A landscape with many valleys, sampled at points; each row gives a point and its height.
From any point a ball rolls to the lowest of the 2 points nearest to it. It stops when none of these is lower. Distance is the straight distance between rows; heights are no part of it.
rosu: [ 98 126 104 171 131 130 186 104 129 121 126 100 155 171 105 170 114 153
 150 118 153 148 135 117  94 117 150 182 170 171  54 138  64 119 100  46
  78 116 100 130 163 113 118 151 168 117 168 140 100 156 112]  h=637
Fut: [129  91 116 177 158 116 151 137 128 109 104  95 119 117 126 134 134 139
 123  67 130 104 141 165 131 102 145 170 104 138 100 132 122 139 157 122
  78 164 108 135 116 104 122 104 143 142 159 127 162 133  99]  h=575
bisu: [124 111 131 187 137 114 174 111 151 108  91  98 145 154 110 142  89 178
 162 123 165 155 157 127 120  98 121 167 146 143  86 130 106 119 140  42
  95 189 102 128 147 108 124 112 158 112 190 149 127 146 104]  h=539
Zikol: [118 119  92 170 137 152 215 117 103 107 122  88 131 170  98 174 109 158
 149 110 128 128 127 129  93 114 142 192 153 184  52 118  70 121 119  69
  23  95  89 132 147  89 112 133 166 145 149 127 102 147 125]  h=646
Nalu: [113 151 117  92  77 172  90 118  77 130 170 176 109 132 120 121 151  96
 123 136  91 164 121 140 144 145 104  94 155 133 151 114 161 121  99 143
 148  89 116 119 117 128 148 118 109  97  70 120 133 115 129]  h=518
fabi: [145 116 148 126 168 112  67 138 154 125 146 144 114 116 103 121 140 137
 155 126 107  98 155 142 112 143 145 118  85 107 127 137 160 144 122 149
  80 130 176 184  70 124 112 105 113 146 118 124 171 142 140]  h=244
pebem: [107 114  92  76 153  83 133 180 169 142 145 117 133 100 157 142 156  82
 118 132 163  62 103  77 118 198 167  88  93 113 136 138 104 112 126 220
 148  70 176 102 160 133 133 166 130 143 129 108 133 110 150]  h=540
ponar: [165 144 152 105 139 132  34 123 133 135 141 127 136 125 100  70 125 112
 133 167  90 136  97 183 160  59 120  92  73 112 161 161 225 162 107 105
 172 171 150 143  79 132 140 125  84  98 109 166 127 150 180]  h=141
Feser: [141 135 148 111 131 112 121 123 140 152 134 134 139 121 121 141 131 135
 125 160 130 135 147  67 134 154 135 125 156 124 139 111 112 117 123 164
 128 100 173 147 127 143 130 137 130 154 114 135 114 131 146]  h=583
doniv: [104 117 104 160 124 167 134 113  66 120 108  92  84 131 150  54 119 149
  62  97  97 140  98 193 162  19  84 138  99 138 130 168 184 159 160  94
 162 199 116 125 104  97 143 130 101 121 154 148 147  87 104]  h=573
naful: [122 139 132 155 185  64 133 119 225 133 134 122 157 121 104 163 146 132
 190 142 139  95 158 117  71 154 144 144  96  83  88 147 114 118 116 119
  95 152 186 161 148 145  85 155 169 133 143 140 134 140 135]  h=476
Kaluk: [102 166 132 102  81 118 139  89 132 166 137 124 163 157 128 144 112 131
 130 190 164 154 136  60 121 178 113 129 215 128 116 127  89  94 101 132
 163  83 156  89 172 164 127 170 161 133 114 139  80 134 130]  h=240
fep: [160 115 140 133 178  86 133 109 162 135  84  75 126  92 109  90  96 155
 117 130 116  99 141 127 132  78 149 144  60 100 141 155 139 156 149 115
 111 174 159 136 116 106 122 123 102 158 162 135 159 137 129]  h=430
Geta: [118 133 113 129 117 149 132  84 109 151 107  83  96 122 140  59 110 156
  81 150 125 166 105 135 155  36  84 116 120 128 141 152 172 144 140  79
 189 199 135 112 144 124 140 160 101 113 156 165  97 104 127]  h=522
fubok: [122 146 124 110  53 171 141  97  57 146 111 158 138 134 165 162 127 105
 101 138 132 152 116  92 153 166 104 122 214 161 149  77  91  95 128 152
 130  52  87  68 143 139 145 132 118 150 103 116  97  99 127]  h=388
vuzir: [ 91 133 108 153 101 130 167  74  95 156 137 107 148 150 113 140 122 141
 151 168 131 164 125  70 128 122 123 172 209 140  91 147 101 132 100 120
  76  96 154 124 133 120 126 166 141 146 133 152  91 129 130]  h=685
ziba: [147 121 174 115 141  87 140 172 165 117 135 161 158 136 136 177 141 104
 182 122 159  99 132 103  94 202 138 112 126 142 125 101  88 106 122 185
 107 108 123 165 142 165 112 100 160 132 124 100 141 128 122]  h=339
Nadu: [ 82 123 122 131  97 150 121  94  68 130 164 163 134 136 119 139 157 104
 152 127  79 137 130 107 140 154 128 145 178 143 110 115 139 133  97 156
  58  61 146 128  86 121 135 135 137 124  76 121 127 118 119]  h=783
lovem: [184 134 127  67  73 163  96 125  51 151 125 158 126 102 149 108 120 108
  82 173  76 144 111 105 175 137 103 106 148 129 182 100 144 129 119 192
 146  72 160 117 104  86 140 107  78 177  82 140 113  97 163]  h=397
Refo: [166 136 158 116 164  91 107 102 165 151  97  87 130  91 103  65  97 154
 115 175 119 116 131  86 122  99 124 112  75 101 149 134 156 157 128 113
 116 172 174 134 123 122 129 130 101 150 138 155 129 142 169]  h=451
vibot: [128  96 119 117 147 119 123 134 115 138 122 106 112 100 128 114 133 124
 102  79 104  89 127 139 152 119 151 145  87 125 137 146 127 147 145 174
  93 118 167 146  93 104 137 113 109 171 132 129 148 120 128]  h=478
soz: [ 74 159  87 115 132 175  57 110 134 106 205 153  80 145 122 118 184 106
 157 111 114 133  94 210 124 155 139  73 119 139 125 179 189 133 102 121
 198 115 125  97 128 180 144 153 114  57  86 106 140 125  87]  h=733
rut: [143 123 113 120 121 145 112 160 105 122 108 111 107  95 147  93 111 124
  49  94  98 127 101 187 159  86 120 126  72 105 171 149 158 136 150 152
 180 152 118 124 111 108 140 116  79 141 125 132 152 109 117]  h=169
badu: [129 123 146 142 115 186  78 153 107 106 154 189 113 147 109  93 134 117
 136 110  88 164 129 205 130  83  90 106 117 132 157 136 199 149 112 104
 168 173  81 149  81 126 138 108 118  76 109 117 136 125 109]  h=458
zesid: [ 70 166 129 128  98 139 127 111 133 119 165 162 141 166 122 148 145 131
 133 130 144 158 127 120 113 161 113 120 175 150 112 112 115 113  98  71
 176 107  83 108 156 172 144 152 144  69 121 109 116 138  89]  h=357
turi: [183 136 163 124 143  71 166 129 166 155  67  94 141 105 129 161  83 158
 129 173 178 114 148  36 127 159 153 148 164 124 138 111  68 110 165 155
 140 121 171 116 171 133 106 125 155 188 156 131  89 144 162]  h=387
Neki: [161 138 157  99 170  69 123 173 207 123 138 140 155 109 125 164 143 118
 186 139 156  82 144  70  82 209 145 102 108 113 110 126 100  99 129 198
 112 115 179 168 155 167 104 119 142 149 125 111 150 130 164]  h=291
turab: [ 78  95  66 177 140 172 183  88  69 128 126  55  99 145 117 111 146 142
 113 109 121 137 111 150 139  82 131 181 133 148  78 171 123 149 138  95
  51 125 130 130 119  89 136 152 137 143 150 162 101 126 125]  h=668
kasev: [127 145 157 168 125 111 131 127 164 111 142 179 161 161 105 164 115 146
 177 122 161 158 173 115  92 159 126 138 156 149 108 101  99 117 102  77
 126 166 103 140 135 159 123 112 168  80 152 113 140 151 113]  h=444
Zubus: [ 79 142  83 128  70 182 134  89  78  99 134 123 105 142 173 141 131 105
  77  86 118 149 104 167 164 124 100 142 175 170 126 109  90 112 126  81
 117  66  46  57 154 139 160 141 115 117 110 116  89  96 107]  h=501
sil: [116 142 116 102 138 154  61 141 149 116 191 153 109 135 117 115 170 103
 139 140 133 132 106 170 119 159 139  75 107 122 137 149 181 129 101 132
 178 132 136 132 139 177 136 140 114  85  86 119 142 146 118]  h=708
ker: [118 108 113 114 180  92 133 216 189 115 130 120 127 114 158 164 162  78
 128  58 165  52 105 171 105 185 165 102  62 125 136 140  98 115 145 203
 145 108  94 119 174 161 120 122 124 133 167  93 159 120 115]  h=532
rimo: [109 136  97 131 141 152 124  98  96 146 108  66  80  98 148  35 115 152
  56 124 113 128  76 169 159  26  93 125  70 132 141 182 165 155 153  96
 195 203 148 119 121 108 137 157  83 123 166 162 127  92 128]  h=550
Liru: [156 116 148 127  78 169 146 131  66 117 115 174 115 139 126  84  97 153
  89 150  84 179 128 149 151  45  63 128 149 139 169 110 173 139 134 106
 148 158  99 135  86  95 141  98 108 103 108 128 118 116 115]  h=533
nuve: [142 114 139 129  90 186 111 162  73 102 133 189 109 129 133  94 113 118
  91 109  78 165 116 212 145  64  80 121 122 135 176 120 185 147 130 127
 152 146  94 133  78 102 133  82 104  98 100 124 135 113 118]  h=496
Nufef: [120 120 127 121 184  78 129 171 194 124 150 124 155 134 133 178 174 107
 193 109 131  64 123 113  76 190 166 121  87 102  94 152 109 105 125 188
  99 103 167 170 141 153  98 135 158 135 128 104 151 125 121]  h=248
malo: [113 107 110 112 117 144 129 120  69 140 128 119 118 100 144 133 151  98
  95  93 103 102 127 130 157 142 156 150 133 126 122 136 130 148 134 177
  78  73 147 122  92  79 152 119 109 180 110 131 138 118 137]  h=462
ligas: [127 134 119  96 143  98 117 149 133 151 151 122 135 113 136 137 151 102
 125 146 133  89 131  80 116 185 153 126 122 113 124 131 114 111 118 192
 127  86 178 130 139 135 129 146 125 159 112 126 127 125 147]  h=565
mosag: [144  96 122  96 168 106 119 170 135 135 120 110 132  89 147 135 151  96
 102  75 125  51 118 126 133 154 165 116  65 118 138 137 110 136 150 218
 114 100 150 139 119  95 129 113 103 187 146 111 168 122 148]  h=494
nagev: [127 140 118 130 186  53 137 150 233 149 124  96 141 108 115 163 139 125
 153 129 159  71 133  89  82 164 167 126  91  83 108 147  91 100 145 142
 145 137 182 142 187 155 103 151 152 139 149 121 115 144 141]  h=495
morak: [106 108 102 122 154 111 158 134 138 157 141  90 137 112 143 148 151 102
 112  92 154  84 119 100 134 158 177 136 110 121 124 140  93 116 149 183
 122  95 157 117 141 124 115 154 128 162 141 119 111 140 134]  h=579
Geg: [189 143 160 112 100 126 132 126 129 141  85 125 128 109 115  73  69 165
 112 198 118 172 132  93 144  50  92 105 131 126 174 114 160 149 142  84
 180 181 137 124 145 126 128 135 106 113 130 164  89 123 154]  h=443
tufed: [130 167 130  97  80 150  95 110 112 145 175 166 115 150 117 121 136 126
 123 168 141 176 120 120 151 150  94  78 157 130 162 108 148 114 100 126
 190 107 124 109 149 157 147 139 122 100  72 125  99 123 115]  h=487
gido: [108 127 136 155 180 123  93 117 191 122 154 138 124 137  95 112 158 133
 174 127 127 124 164 166  88 153 140 142  84 107 105 150 156 144 108  88
 121 168 132 159 110 150 106 134 146  78 143 132 169 139 109]  h=671
dib: [ 89 109  91 168 135 168 165  97  73 132 104  83  97 127 144  64 133 168
  97 106 112 139 100 165 141  28  88 151 119 129 105 168 169 158 153  82
 108 187 140 132 106  96 151 146 115 131 168 151 136 115 104]  h=597
fabem: [174 111 159 142 124 132 129 174 133 112  88 143 113 103 140 127 115 120
 106  94 129 137 144 171 135  96 102 135 101 126 149 121 134 130 154 115
 163 175  80 142 119 137 118  85 134 105 139 103 162 137 105]  h=238
kube: [144 164 140  95 147  96  91 130 197 145 133 110 121 113 111  93 128 133
 116 177 161 131 129 110 122 144 139  71  88  88 165 131 149 124 133 124
 222 159 154 117 179 175 124 162 121 119 104 143 108 148 158]  h=292
paze: [130 123 154 126 114 121 129 156 138 100 132 153 137 123 150 168 150 101
 147  92 159 109 128 137 100 184 131 112 133 148 126  89  97 121 126 162
 131 105  82 136 151 168 119 112 154 112 122  98 145 123 113]  h=382
vem: [133 101 161 145 136 126 109 129  93 103 136 193 121 133 102 125 121 129
 156 123  82 138 165 138 128 122 132 129 140 119 134 110 155 150 119 145
  47 131 136 182  46 107 117  84 142 135 114 119 160 127 126]  h=323
pevas: [107 131 130 132 149 147  77 138 138 119 169 140 109 136  99 108 162 125
 144 106 113 128 133 177 112 129 134 114 103 120 124 148 178 145 109 118
 140 151 129 154 101 149 130 131 119  92 115 116 169 138 106]  h=687
vup: [141 132 133 124 104 144 111  78 109 141 116 133 113 126 113  59 101 167
 110 187 103 160 119 118 136  44  78 107 139 123 151 144 182 139 127  65
 153 178 146 139 120 114 136 151 105 118 131 159 103 115 137]  h=484
rudas: [157 121 160 160 154  86 147 118 180 111  92 131 145 121  95 155  99 158
 172 144 152 131 167 100 108 126 136 156 135 112 105 124 110 136 141  93
  85 158 150 143 128 118 111 107 160 141 169 126 135 145 129]  h=493
gili: [ 92 114  68 164 133 168 213 112  98 119 123  57 123 146 116 143 123 148
 111  98 138 132 110 131 129 105 141 180 155 171  71 138  77 133 124  87
  52  97  98 111 163  96 134 160 147 158 145 133  92 136 124]  h=656
lokez: [182 157 150  85 121 120  69 138 158 139 122 122 121 113 120  86 105 132
 118 186 127 153 115 121 152  98 120  83  95 103 181 129 167 137 115 114
 219 167 136 116 148 147 139 137 105 102  99 167  97 144 173]  h=346
Leg: [121  97 107 137 183 103 155 190 163 131 106  81 122 109 152 158 154  96
 121  32 165  50 120 173 114 165 179 132  59 136 121 133  86 125 171 171
 115 127 108 124 148 121 120 132 144 155 165 105 149 139 117]  h=552
lemo: [112 133 113  94  68 180  92 143  76 119 140 175 101 109 152 144 148  83
 106 102  94 135 110 160 152 140 111  93 137 141 164 105 155 111 118 176
 135  78  85 114 115 116 149  98  90 113  84 102 139  91 124]  h=470
dop: [175 109 165 137 158 116  81 114 127 117 125 163 121 127  91 105 104 150
 156 149  74 124 157 127 119 102 126 113 104 105 144 131 170 162 120 124
  42 144 162 195  34 100 109  83 115 155 110 122 175 144 162]  h=281
sen: [ 70 146 119 166 142 105 145 104 180 130 152 126 165 171 100 166 139 135
 164 121 166 133 144 122  83 154 152 165 133 123  72 159  80 111  82  43
 139 144 117 136 170 167 109 159 163  78 170 142 116 152 114]  h=640
degup: [ 94 113 102 132 135 160  89 102  92 129 157 131 111 129 112  95 145 146
 118 109  77 120 122 157 146 109 133 136 113 116 123 162 186 174 112 144
  83 119 156 144  73 102 143 140 102 130  95 134 161 109 115]  h=620
zusak: [183 144 138  78 125 151  81 156 112 140 119 114 120  87 133  76  92 117
  74 135  97 128 103 180 163  61 114 106  55 118 171 149 178 158 133 150
 189 166 111 135  96 101 135  96  69 133 107 142 133 128 153]  h=124
rubor: [113  97  61 120 190 100 172 173 161 157 115  67 133 117 149 161 154  89
  97  78 156  52  94 134 122 150 178 142  83 132 114 139  73 112 179 174
 114 105 131  98 163 103 123 148 144 177 159 116 121 134 142]  h=566
ribig: [ 92 113 118 134 131 149 109  73  77 134 173 139 116 139  97  87 142 146
 135 146  83 144 137 112 142 107 128 141 153 109 113 150 175 156 102 143
  47 111 175 155  60 102 143 144 105 145 100 150 141 112 119]  h=642
mepog: [149 145 135 118  61 178 113 135  80 127 133 183 115 146 137 110 109 115
  99 152 115 206 107 174 159  87  77  93 160 139 177 108 152 129 104 103
 206 140  82 107 135 123 136 115 102  80  87 126  93 108 122]  h=477
tun: [185  97 170 151  97 153 163 160  76  98  74 168 118 151 129 107  79 148
 103 141 110 168 151 129 142  47  75 135 163 135 149 100 159 129 150  95
 124 179  96 133  69  90 129  74 127 121 131 116 138 114 124]  h=570
rizeg: [ 88 142 119 165 156 121 122 105 177 124 163 136 144 147  99 131 146 135
 181 147 159 137 152 136  76 153 135 152 125 111  86 161 127 134  90  69
 117 155 139 147 133 156 110 148 153  74 139 135 140 143 105]  h=657
gose: [160  97 150 174 157  88 187 126 152 105  55 112 134 126 109 145  76 184
 152 136 168 134 163 101 129  92 124 162 133 120 104 102 118 116 162  70
  88 182 132 125 126  96 116  86 149 151 175 130 133 136 129]  h=513
Ruru: [164 161 154  97 154  69 103 141 197 156 114 113 137  95 131 103 110 122
 125 174 158 101 140  77 115 170 150  82  92  95 153 126 111 122 135 149
 187 148 165 128 181 164 118 149 115 147 128 143 115 150 178]  h=330
posib: [166 149 166 113  71 175 107 156 108 101 136 187 135 150 144 126 118 114
 127 140 132 198 120 160 128 121  72  94 161 131 181  87 134 108 120 100
 214 138  55 121 150 154 118  98 132  65  96 118 103 131 110]  h=411
rotun: [157 114 126 145 158  84 158 118 145 141  84  78 113 102 136 119 109 157
  97 117 138 104 132  98 145  97 143 159 104 117 135 136 104 134 161 136
 115 150 148 119 142 102 134 126 114 170 159 139 126 132 132]  h=413
Fimaz: [130  98 104 121 163 118 179 184 133 123 119  83 133 110 154 198 164  92
 149  54 130  43 103 154 103 163 186 166  91 163 103 103  70  93 165 194
  26  79  95 128 122  86 108 105 158 178 134  95 130 127 135]  h=459
Metub: [121 124 103 100 189  57 136 183 200 154 133  98 148 107 146 145 146  97
 126 122 160  55 112  87 112 179 179 100  80  93 126 154  92 107 144 187
 155 107 179 126 181 145 117 157 141 148 153 114 132 132 154]  h=515
Mapu: [122 113 123 189 154 108 162 133 158 106 101 108 141 150 117 151 125 153
 158  92 162 124 142 165 106 126 145 166 110 141  88 122 102 127 142  77
 100 178  96 128 126 133 118 111 152 108 177 120 145 149 103]  h=560
Lal: [ 69 174 111 112  88 130 131  77 133 136 176 128 137 168 117 148 133 119
 134 150 150 168 116  82 133 176 123 120 197 133 106 132 108 103  93  93
 183  78 132  84 168 181 142 184 154 101  97 131  94 140  99]  h=298
Rabu: [ 92 111 125 152 113 165 117 105  77  99 154 187 130 159 110 122 142 122
 156  91  84 154 146 166 133 116 115 146 143 134 108 125 163 155 113 113
  45 121 113 153  61 100 129 111 143 107 110 116 167 133 110]  h=371
tigid: [108 136 115 127  47 182 136 108  70 101 113 153 123 142 192 174 125 116
  88 110 115 144 128 132 147 138 112 135 203 185 132  74  69 100 133 114
 112  66  41  78 156 133 148 110 123 124  99 107  95  96 127]  h=453
som: [155 135 135  98 139 151  61 147 143 137 133 122 113 117 124  78 115 111
 102 137 100 140  98 201 151  70 108  96  68 109 170 164 187 155 119 108
 212 175 123 125 118 135 135 115  74 105 113 148 124 137 150]  h=66
Talag: [187 118 165 128 114 125 140 183 145 115  75 137 136 120 169 167 116 129
 113 123 186 126 127 117 121 166 117 110 133 141 155  72  69 107 163 145
 189 139  49 113 186 172 111  93 140 110 154  98 144 129 112]  h=317
fem: [166 131 133 108 164  57 159 157 182 171  91  98 145  97 144 171 114 119
 133 156 161  74 135  39 116 187 167 131 121 119 125 116  68  93 161 189
 143 105 179 130 182 126 101 132 146 188 163 126 101 139 168]  h=408
lolus: [122 138 139 140 122 113 132 114 142 141 135 133 139 131 113 138 138 138
 126 133 163 155 146 116 132 139 116 128 147 113 130 120 114 121 127 116
 168 146 111 120 161 149 125 132 146 116 138 122 115 142 104]  h=586
nikep: [ 67 149  77 104 115 184  74  95  98 122 197 139  81 128 125 106 168 102
 116  99  89 144  93 199 151 128 132  98 113 128 131 174 194 140 111 127
 174 103 128  93 108 136 154 155  88  85  80 119 137 101 108]  h=753
pok: [171 113 128 123 154  75 163 166 153 153  94 110 150 107 148 175 136 110
 135 123 162  61 130  76 113 172 169 140 129 140 130 110  70 105 162 210
 100  97 149 128 153 114 115 115 145 198 157 115 123 133 150]  h=427
kibi: [ 63 153 124 118  92 150 121  84  93 115 191 180 145 165 118 147 154 126
 163 151 101 160 125 102 118 167 116 133 195 148  96 125 138 123  79 109
  78  59 140 129 109 145 136 158 146  86  78 127 115 124 115]  h=754
kanul: [139 112 113 109 161  99 184 176 136 139 125 104 149 122 170 201 153  94
 160  97 149  54  97  93 102 190 180 147 115 155 116  97  69  88 153 218
  58  67 117 128 132 104 107 119 155 191 142 103 122 124 137]  h=446
vuke: [137 144 125 119 123 137 134 108 141 155 118 118 118 128 126  98 110 139
  90 151 140 161 135 121 142 105  96 119 141 120 164 122 140 137 140 114
 203 163 114  98 164 152 134 146 117 123 142 140 109 130 121]  h=559
Riku: [109 153 125  88  69 146 139  93  88 162 146 149 149 150 152 157 125 116
 128 178 144 145 122  68 151 192 122 119 217 143 129 103  97 100 110 163
 145  51 135  77 150 148 139 157 138 148 103 127  82 120 135]  h=310
des: [115 123 145 127 171 101  88 155 180 109 176 142 129 120 109 152 160 118
 189 115 124 100 154 138  78 177 147 122 101 111 103 145 135 120 104 162
  88 116 159 182  99 148 103 121 147 114 116 121 183 139 127]  h=206
Tosi: [122 139 125 149 145  78 166  71 151 153  95  94 140 131 111 124  98 166
 156 191 156 146 140  59 102 103 127 164 169 111  98 142 118 128 125  88
  90 126 196 133 150 118 104 161 141 172 156 170  88 143 153]  h=491
norul: [207 163 177  98  97 112  94 142 140 146 107 133 147 109 127  94  77 149
 130 214 129 165 132  89 151 112 117  93 136 107 185 100 147 128 126 108
 192 159 142 122 152 156 123 126 117 123  98 162  91 144 192]  h=396
pugil: [113 104 108  94 167 104 124 201 150 111 126 117 135  94 166 167 172  68
 124  60 147  56 111 151 118 185 176 104  64 125 137 140 116 113 140 230
 115  74 119 121 129 123 138 121 114 159 148  93 164 103 140]  h=510
fuda: [146 112 131 143 136 134 120 172 121 105  94 101 100 111 135  94 110 135
  79  77 104 124 123 194 141  72 106 147  70 119 149 141 153 147 158 117
 163 198 104 136 112 121 135 106 108 127 155 126 166 127  97]  h=202
Ninu: [138 113 131 179 209  75 131 113 201 138  87  81 111 105  99 111 129 150
 139  99 131  92 146 154 100 112 160 147  44  98 116 174 133 159 159 100
 108 182 158 157 126 118 107 124 132 136 177 140 157 139 128]  h=447
Lil: [116 135 129 146 137 103 159 131 162 128 131 115 160 144 129 161 142 120
 148 123 171 130 139  94 114 153 153 145 156 123 104 119  80 107 123 121
 128 119 108 126 158 152 118 144 162 130 145 118 112 145 117]  h=607
vazif: [127 150 119 125  92 169 129  97 101 141 130 142 113 142 129  88 102 134
  91 140 132 197 102 154 146  81  73 105 153 132 158 126 152 126 122  90
 215 175  85  85 150 146 142 145 112  87 121 134 108 107  99]  h=530
banab: [ 82 118  96 155 130 141 149  60  88 146 154 124 140 149 110 115 140 147
 156 152 108 148 138  97 126 106 125 171 173 118  97 156 148 151 100 112
  53 107 169 137  95 112 140 156 131 139 121 167 117 128 120]  h=665
Potat: [ 89  97 103 189 133 168 164 114  66  86 104 111  92 147 138  84 122 167
 118  96  99 134 121 190 141  38 100 167 121 138  87 149 161 156 155  66
  79 200 109 149  80  79 140 121 145 108 165 137 143 112 102]  h=621
balu: [109 113 135  95  96 163 105 119  59 126 163 178 123 117 124 144 148 104
 138 122  72 114 144 114 151 158 137 133 154 138 131 114 164 132 111 199
  44  47 160 157  53 104 135 114 114 154  80 112 146 105 142]  h=805
Pipal: [169 102 144 148 134  97 172 143 143 128  79  90 129 109 135 164 114 134
 116 107 161 114 139  96 140 133 139 154 144 138 118 101  79 115 170 147
 116 133 117 112 137 110 120  96 146 171 148 116 126 133 119]  h=392
Bab: [ 95 146 109 147 133 110 170 115 169 127 130  93 159 174 126 173 128 135
 150 121 178 147 126 102  96 149 149 162 162 156  77 132  55 112 116  68
 138 116  93 111 182 143 116 166 169 116 162 139  93 166 112]  h=624
bisaz: [106 146 153 159  99 138 132 113 141 109 151 177 152 168 124 143 114 154
 147 132 152 180 161 134  93 147 108 139 165 150 114 107 106 115 103  47
 170 156  72 132 146 160 139 134 150  58 147 110 133 145  91]  h=410
vazim: [ 70 148  66  80 109 159  83 105 116 140 199 135  90 119 143 103 174  97
 115 117 106 116  85 151 148 160 152  84 102 118 111 185 164 138 112 172
 149  74 174  86 104 126 155 176  91 122  84 119 132 101 111]  h=772
Zilil: [119  76 126 195 128 146 197 131  72  84  91  97 112 153 144 107  96 175
 117  93 126 130 134 160 141  53 111 167 150 149  86 124 143 136 147  63
  58 173 100 125  91  58 138  90 145 131 159 119 144 128 110]  h=622
Tizi: [173  83 161 169 113 140 193 159  85  87  70 126 116 143 125 130  88 160
 121 102 127 141 152 131 156  68  98 161 163 133 114  91 134 115 156  82
  82 178  75 123  79  79 132  56 144 138 153 107 143 124 122]  h=598
fev: [196 149 158 107  73 144 126 165 131 131 115 166 151 134 153 138 102 128
 122 172 162 182 131 118 133 139  92  96 154 122 178  71 115 111 140 118
 221 142  71 118 175 171 117 108 143  87 111 116 116 133 120]  h=335
Vofip: [ 98 173 126  94  82 155 106 111 127 112 166 167 122 150 141 138 133 112
 124 147 154 154 111 130 133 171 106  72 168 139 145  95 117  94  98 100
 215 106  92  87 170 184 143 152 130  73  96 105 109 122 100]  h=426
Zugar: [140  87 109 120 135 130 162 188 116 101  92 119 126 101 183 189 157  82
 132  48 142  59 115 164 116 168 173 133 104 179 133  95  75 102 160 204
  53  73  81 112 126 105 131  89 120 176 134  86 140  96 138]  h=473
dem: [116 125  99 160 206  71 123 123 222 144 132  97 137 109 101 133 149 136
 163 112 121  73 137 129  86 140 166 157  44  79  92 175 126 136 125 116
 101 159 185 157 132 128  99 144 130 135 152 143 154 147 135]  h=461
Tus: [121 131 133 102  99 153 121 157 106 123 129 149 118 110 155 143 142  96
 120 101 136 123 124 144 129 165 124  99 134 145 158  90 122 114 126 171
 142  83  84 114 136 146 135 107 124 115 111 110 144 112 117]  h=423
vapu: [ 74 118 105 145 178 146  91  96 129 136 145  88  99 133 116  87 154 145
 126 104  82 109 123 172 135  88 138 162  78  97 112 195 180 185 116 127
  90 148 167 154  75 111 134 139 104 122 135 161 168 116 113]  h=603
bodov: [ 70 151 141 136  81 143 142  77  96 112 166 161 164 182 122 162 142 136
 153 152 125 175 134  90 112 158 118 147 215 160  93 118  95 112  78  82
 103  64 110 116 148 145 147 156 155 106 115 134  94 126 121]  h=723
gosub: [101 115 146 156 116 184  91 146  81  84 153 199 118 158 112 112 126 130
 147  76  68 153 137 210 121  96  92 136 120 133 140 120 198 157 111 107
  93 152  89 154  48 105 134 107 123  91 114 106 169 124 104]  h=416
Dozev: [155 131 169 154 151 105 123 133 171 100 130 184 154 133  94 159 114 154
 189 156 142 135 190 106  95 160 132 132 140 128 112  96 113 118 129  95
  80 168 136 173  99 138  94  92 168 119 149 119 160 149 128]  h=472
bon: [138 119 120  88 102 144 107 111  62 152 129 139 126 100 128 100 137 111
  88 145  86 132 128 100 168 124 118 125 143 119 152 120 137 135 120 186
 117  90 158 115 103  90 145 130  93 174 102 131 130 115 140]  h=434
gusig: [186 114 161 149 103 121 173 164 125 103  75 127 140 118 147 167 106 139
 123 113 164 124 141 116 133 146 122 134 147 143 132  64  81 110 157 132
 141 136  73 118 149 137 119  69 154 139 147  92 142 138 116]  h=365
dulu: [149 149 156 116  93 139 133 164 146  98 110 160 139 135 162 155 121 115
 114 117 167 152 115 134 131 160 106  96 149 142 157  75  70 101 134 110
 217 131  36 108 191 182 120 113 135  88 140 100 137 130 101]  h=249
livur: [143 146 158 129 151  85 147  63 156 148  88  94 138  99 110  97  84 171
 126 194 134 128 138  64 115 107 133 136 132 112 129 144 140 149 132  90
 100 149 197 139 131 107 116 154 116 167 154 158 114 138 153]  h=474
rad: [ 83  99 104 166 150 135 138 111 115 124 126  94 103 138 125 110 152 136
 130  77 109 117 126 180 137  98 143 164  93 118 104 158 146 161 138 119
  96 154 124 131 104 115 137 142 129 122 151 142 151 115 100]  h=588
kevi: [ 84 151 109 138  69 135 167  72  91 147 159 118 160 170 122 165 128 122
 145 162 130 158 124  71 130 156 135 168 236 151  76 126  82 112  86 107
  99  53 139 114 154 145 134 179 156 142 112 142  71 138 124]  h=702
Mido: [168 154 163 109 126  88 130 119 177 159  87 116 145  97 127 122  90 145
 122 183 159 130 154  47 128 162 137 103 141 109 165 108 100 119 155 153
 181 135 167 114 183 153 118 145 131 147 136 143 103 134 162]  h=360
kof: [178 139 143  77  99 143  38 123 108 134 153 139 130 125 129  87 122 105
 118 185  88 143  90 156 197  76 112  81  93 109 171 140 194 155 107 144
 184 129 143 128  92 107 152 115  81 107  77 169 103 133 196]  h=237
mip: [165 162 168  96 108 115 106 111 122 156 136 146 144 131 109 113 102 137
 138 223 112 156 165  55 140 169 123 103 170 122 153 106 132 122 126 154
 129 109 195 147 133 148 136 132 126 153  90 150 107 143 170]  h=604
fonag: [175 135 138  67  84 163  69 141  63 146 165 172 122 122 130 109 130 108
 115 180  83 156 112 140 179 119 116  84 137 129 172 122 174 135 108 165
 155  99 149 140  96  99 152 108  80 136  65 149 116 127 180]  h=333

Where does a ball stop that starts at each point below?
vuzir -> zesid
bisu -> zesid
dib -> kube
Zilil -> des
rosu -> dulu
Zugar -> kube
vazim -> dulu
rubor -> som
Fimaz -> kube
nikep -> dulu
Nalu -> des
naful -> dulu
balu -> som
